Points on a hilly landscape, in no order, each with its height.
A ball rolls from a point to the lowest of its 2 nearest points, and stops where none of them is lower. Distance is the straight distance between rows; heights are no part of it.
q_962: 16  1  -15  -6  -1  0  15  -19  -15  -37  13  10  35  -21  3  3  -13  6  -3  2  -4  -15  1  5  (h 548)
q_49: 14  -3  6  -28  -20  -17  -15  1  10  5  10  30  -12  -16  7  -23  5  -12  -3  2  7  10  -9  9  (h 154)
q_996: 8  6  -5  12  -4  -4  7  10  28  15  0  5  -12  -11  9  3  -12  -13  -10  -24  -11  17  -12  -21  (h 454)
q_727: 12  3  3  3  8  -4  20  -8  -14  20  13  8  -22  13  -24  1  -5  -5  4  -12  -7  -34  0  -11  (h 813)
q_114: -2  10  -5  6  20  -1  10  22  -17  -2  -3  27  19  -4  -20  -4  2  4  14  -5  5  -5  1  9  (h 420)
q_384: 16  -7  17  1  4  9  -5  -15  18  10  -15  -26  -5  -1  17  2  0  -22  -26  10  -11  4  -34  -16  (h 79)
q_265: -1  6  -4  21  2  -1  9  1  14  15  34  -14  -3  1  -27  14  4  -20  15  -19  7  -17  19  -15  (h 246)
q_523: -8  -9  15  17  -1  -1  -4  9  -11  -26  6  -14  25  -1  -21  29  -5  4  4  0  11  -6  5  4  (h 461)
q_514: -15  14  -6  0  -8  8  8  -12  -16  9  10  2  -12  17  20  -10  -20  5  -21  0  -3  -23  -5  17  (h 274)
q_339: -11  -1  0  -3  -10  2  16  -16  -21  -15  24  6  7  -15  -29  -14  11  9  22  -9  -5  7  30  -11  (h 453)
q_35: 10  11  -8  5  4  -1  7  10  -7  0  8  34  13  -4  22  -18  -2  -16  9  30  -8  -20  6  10  (h 253)
q_125: -10  8  -5  2  15  -12  18  4  -14  15  0  19  12  -9  0  -18  9  3  19  19  0  -9  8  9  (h 330)
q_8: -7  -4  4  -3  -3  10  -2  14  -8  -15  -21  28  13  -6  -13  -10  19  -6  5  -5  2  1  -3  14  (h 495)
q_853: -15  -1  -5  21  -21  -27  -4  15  -9  11  6  23  -7  -1  35  10  8  4  -7  6  15  12  -9  10  (h 347)
q_721: 8  6  15  -11  -7  -1  13  -17  -11  3  3  18  -6  11  51  -20  4  -30  -7  6  -17  -21  -27  7  (h 145)
q_288: 5  4  -8  15  4  12  -5  0  14  -19  -6  -1  -6  -2  -10  0  -17  -15  -11  11  5  -20  -12  -3  (h 134)
q_220: 5  10  5  -17  26  13  1  -6  2  -1  4  -6  5  5  -9  -24  -16  -2  20  0  -11  7  3  -13  (h 122)
q_465: 2  -12  -7  -27  9  -17  -27  -1  -10  13  -31  -15  14  -9  -15  5  4  19  -12  2  3  27  -19  -19  (h 591)
q_766: -6  2  -6  -13  8  -22  -7  10  6  21  -12  -13  -2  -14  -28  -4  8  25  5  -3  -2  -1  22  3  (h 489)
q_790: 4  11  -3  12  6  15  12  -10  13  -10  6  7  9  0  13  -13  -11  -31  -8  13  4  -14  -27  -13  (h 102)
q_838: 4  10  26  -23  13  -9  11  -23  3  17  -9  4  8  6  42  -15  10  -21  -13  0  -16  -10  -26  -8  (h 125)
q_365: -2  3  11  -16  -7  18  -9  12  -4  -3  -14  24  -8  7  -15  -20  0  -13  -4  -4  -8  14  -9  -1  (h 555)
q_261: 8  7  -11  12  18  -4  6  5  4  -28  25  -8  19  -8  -13  -7  -12  -4  31  -15  0  -11  27  4  (h 117)
q_431: -5  9  -4  3  -11  19  5  -1  -9  4  6  -9  -37  10  2  -11  -17  11  -14  -11  -7  -12  16  2  (h 304)
q_608: -17  6  14  10  13  12  4  -5  -3  16  -11  -9  10  22  -22  -2  12  -13  -11  2  -8  -23  4  -6  (h 341)
q_570: 16  8  -12  0  6  4  26  -15  -10  -14  19  3  -7  -1  20  2  -23  -4  16  -4  -13  -9  -5  -6  (h 190)
q_235: 34  9  -12  -5  7  -6  10  -7  -9  -18  16  30  -2  -2  30  -3  -13  -20  14  15  -15  -22  -4  -1  (h 213)
q_132: 7  -2  -10  15  -11  -11  20  -6  23  -12  8  8  -4  -4  -3  2  8  -1  14  -15  -15  -6  16  11  (h 242)
q_320: -7  -7  3  5  -12  -24  -14  7  22  22  -12  20  7  10  30  8  16  -4  -3  20  27  11  -15  0  (h 269)
q_342: 2  -14  1  -2  -21  -5  -21  13  13  -19  -17  20  2  -8  2  -6  24  -4  4  3  11  3  1  32  (h 426)
q_439: 1  9  3  -29  3  18  -16  6  1  8  -22  16  7  18  15  -13  7  -17  -7  -10  -2  9  -36  1  (h 601)
q_280: -4  -12  -11  23  4  2  -17  16  1  -24  -5  -19  31  -12  -34  15  14  7  4  -17  16  -15  16  13  (h 400)
q_328: -5  6  -10  -6  32  10  -9  2  4  11  -3  -31  9  6  -31  -14  -11  -3  -4  -7  -2  7  -1  -20  (h 208)
q_308: -14  -2  28  11  10  17  5  13  -1  2  -17  -22  -16  13  -9  1  -9  0  -1  -2  -3  -3  -10  -3  (h 403)
q_885: -2  -3  20  -2  23  17  12  -18  -6  16  14  -11  -10  35  16  1  -16  3  -12  -6  -4  -1  5  -8  (h 210)
q_968: -4  12  3  -1  -7  3  14  -12  9  17  -9  2  -5  -19  16  -15  11  -24  -7  25  0  -15  -28  -1  (h 136)
q_181: -5  4  3  -13  -20  -10  13  -1  -38  4  8  20  -3  -10  10  1  -13  15  -8  6  -9  15  2  -4  (h 622)
q_785: -6  -2  -17  20  -5  0  -21  2  21  -4  13  -35  16  -8  -41  9  24  -9  4  -18  0  -7  31  3  (h 314)
q_844: -15  1  -7  23  -9  -17  13  9  14  18  6  9  -2  -1  19  12  1  6  -9  -14  6  15  -9  -8  (h 404)
q_28: -3  -2  -16  -18  -7  1  -19  -6  30  9  -28  -1  12  18  11  -12  21  -11  -10  -9  7  10  -26  9  (h 635)
q_14: 10  3  15  -23  -2  -22  -19  3  21  23  -5  6  -13  -1  12  -22  -6  -17  -15  -3  -2  9  -10  3  (h 87)
q_411: -17  1  4  -8  7  15  13  0  -25  9  24  -3  -10  10  -15  -5  -3  8  31  -9  3  11  25  -10  (h 547)
q_865: 10  -18  -11  -21  0  -22  -24  9  8  19  -28  -8  -3  -4  -1  18  18  16  0  18  14  24  -1  0  (h 645)
q_437: -8  -9  12  9  -10  1  19  -6  -16  -24  4  5  11  -33  -22  1  13  7  12  -12  -3  16  7  -14  (h 380)
q_488: -14  -25  -11  8  -6  -9  -29  14  1  -12  -33  -3  5  23  -9  29  23  17  2  -4  28  9  4  -1  (h 605)
q_564: 8  -5  28  11  31  13  14  -6  2  34  10  0  -16  21  10  9  -2  -11  -15  -9  -7  -9  -14  -17  (h 166)
q_730: -1  -3  -9  7  -14  9  0  2  -6  4  23  3  -30  -2  -12  3  -16  18  -8  7  12  -4  30  6  (h 358)
q_694: -1  -9  -20  8  11  0  -12  -10  20  -3  3  -19  18  -5  -24  9  13  12  10  6  25  23  7  -8  (h 244)
q_904: 11  -8  21  -4  12  14  -4  -21  7  35  -4  -11  -16  7  29  9  7  -9  -32  6  -2  6  -20  -13  (h 114)
q_443: 1  5  -14  1  16  16  -9  -3  6  2  5  -18  -7  -14  -21  -13  -27  -10  -18  5  10  -3  -13  -16  (h 170)
q_447: 23  -11  5  -12  9  4  1  2  -10  -19  27  -2  -9  3  -30  6  -29  3  5  -5  -6  -12  9  -16  (h 853)
q_477: 2  -2  4  5  -13  -13  -8  -1  21  25  -11  9  7  -14  3  -1  12  -15  -18  24  15  -3  -26  7  (h 189)
q_752: -10  -19  -19  4  -19  5  -16  5  7  -11  -31  9  -3  7  5  14  33  18  5  10  23  16  11  13  (h 520)
q_50: -11  -17  2  -8  3  2  -16  21  -11  9  -16  12  -13  25  25  11  8  17  18  24  23  20  -6  20  (h 596)
q_82: -8  8  10  0  8  2  11  -12  -14  8  -7  -18  14  14  29  6  -13  8  -12  -9  -20  -7  -5  3  (h 248)
q_647: -6  7  9  6  -9  3  22  -24  -22  -10  10  15  -11  -2  37  -17  -13  -15  9  11  -11  -7  -22  2  (h 164)
q_567: 6  18  -22  21  -2  -7  20  -9  12  -10  28  -10  8  -1  -11  4  1  -10  11  -13  -13  -29  28  -2  (h 181)
q_664: -12  3  3  -6  -17  -2  -4  -10  -7  -7  2  -9  -13  12  33  5  -15  13  -14  4  10  -4  -22  29  (h 297)
q_241: -4  1  6  -22  -18  6  -11  2  -8  -8  -9  5  -8  -8  29  -4  -2  -4  4  21  1  2  -22  28  (h 325)
q_393: 5  -9  5  -4  8  -5  8  -4  14  22  -12  -1  -4  4  1  5  23  9  11  10  -2  18  -4  8  (h 720)
q_346: -11  -4  -14  9  -10  2  -5  9  -20  -9  13  6  -15  -2  11  5  -4  19  3  -5  -7  3  32  34  (h 427)
q_573: -15  17  8  7  8  6  17  -3  -23  -1  5  -10  9  23  4  -3  -5  -1  0  2  -24  -28  25  -4  (h 285)
q_291: -4  10  9  9  20  3  9  -1  8  -16  12  -11  19  8  4  -3  -6  -1  27  1  1  4  6  -6  (h 20)
q_539: 19  -8  8  -1  11  -4  -14  2  -1  -28  3  -27  24  -6  -27  17  -16  2  3  13  6  0  2  -1  (h 501)
q_957: 5  -6  10  3  3  4  23  -13  9  17  9  5  -14  1  -13  -5  2  3  9  4  9  1  -12  -3  (h 775)
q_123: 26  -3  -2  0  1  2  -2  -6  -3  -39  2  -5  33  -1  -12  7  -15  -5  -11  1  -15  -14  9  -5  (h 531)
q_368: -2  3  -11  -3  8  -17  -18  15  5  5  8  -12  -2  -20  -15  -1  -9  26  2  -17  11  20  22  -5  (h 389)
q_506: -14  -17  -12  -8  10  5  -1  5  -31  12  -5  5  -3  29  15  27  12  30  23  7  28  20  3  -8  (h 665)
q_355: -11  0  2  8  13  29  -14  28  2  -1  -11  -13  -10  14  -11  6  -5  3  7  -7  -2  13  0  7  (h 462)
q_61: -11  2  -5  14  -5  -5  -4  12  -9  -13  12  -10  -17  -26  -13  -6  -10  22  6  -31  7  6  14  0  (h 444)
q_775: 21  -5  4  -12  -16  -7  -1  -7  18  -8  14  14  -30  -7  0  -22  -13  1  -6  -5  -10  7  11  -11  (h 124)
q_804: 9  -12  14  -28  -30  1  -21  7  -1  -14  -17  7  -4  0  16  10  27  -3  -1  19  6  9  -14  29  (h 364)
q_462: -21  2  -17  11  3  16  -11  7  22  0  -13  -18  2  -14  -5  3  21  10  5  4  10  23  19  -11  (h 99)
q_311: 27  4  12  5  18  9  9  -11  -7  -6  14  -8  -7  14  -17  9  -22  -10  0  -2  -11  -25  -8  -32  (h 834)
q_39: -21  12  -15  14  -4  10  -11  0  20  3  -2  -34  8  -2  -13  1  10  3  0  -1  -7  -8  31  11  (h 229)
q_33: -6  10  -2  0  -5  -15  11  2  -13  21  -3  -7  0  -22  -20  7  -1  15  -12  3  -7  -15  17  -2  (h 559)
q_274: 7  -2  -2  -1  -22  -10  6  5  13  -24  1  20  -15  -16  13  -10  0  -4  9  -18  -24  10  13  9  (h 197)
q_524: -14  -5  -2  -4  1  16  -19  26  2  1  -22  -1  -7  11  24  15  1  12  6  -5  13  26  -6  -1  (h 530)
q_863: -6  -10  8  25  -6  -15  20  -7  17  -29  7  0  14  -19  -18  2  12  -5  9  -9  -3  4  10  -7  (h 315)
q_306: 2  15  4  1  -16  -22  2  14  -18  10  -2  16  -1  -13  5  3  -15  0  -24  -1  -20  -17  4  -5  (h 595)
q_359: 20  -18  -2  -22  7  -12  -24  -6  -2  -10  -18  -12  25  -5  -29  4  1  14  -14  10  14  8  -4  6  (h 545)
q_576: 16  5  -5  -6  -16  1  1  -7  23  3  -20  -20  4  -9  10  16  6  -14  -32  1  -21  4  -30  1  (h 44)
q_231: -8  -3  1  -10  -16  0  10  -5  -28  3  14  14  -9  15  -6  11  1  22  8  -13  0  23  12  -3  (h 625)

For each start below, name the point where the ball stops.
q_393 => q_462
q_123 => q_462
q_231 => q_775
q_447 => q_462
q_844 => q_790
q_488 => q_514
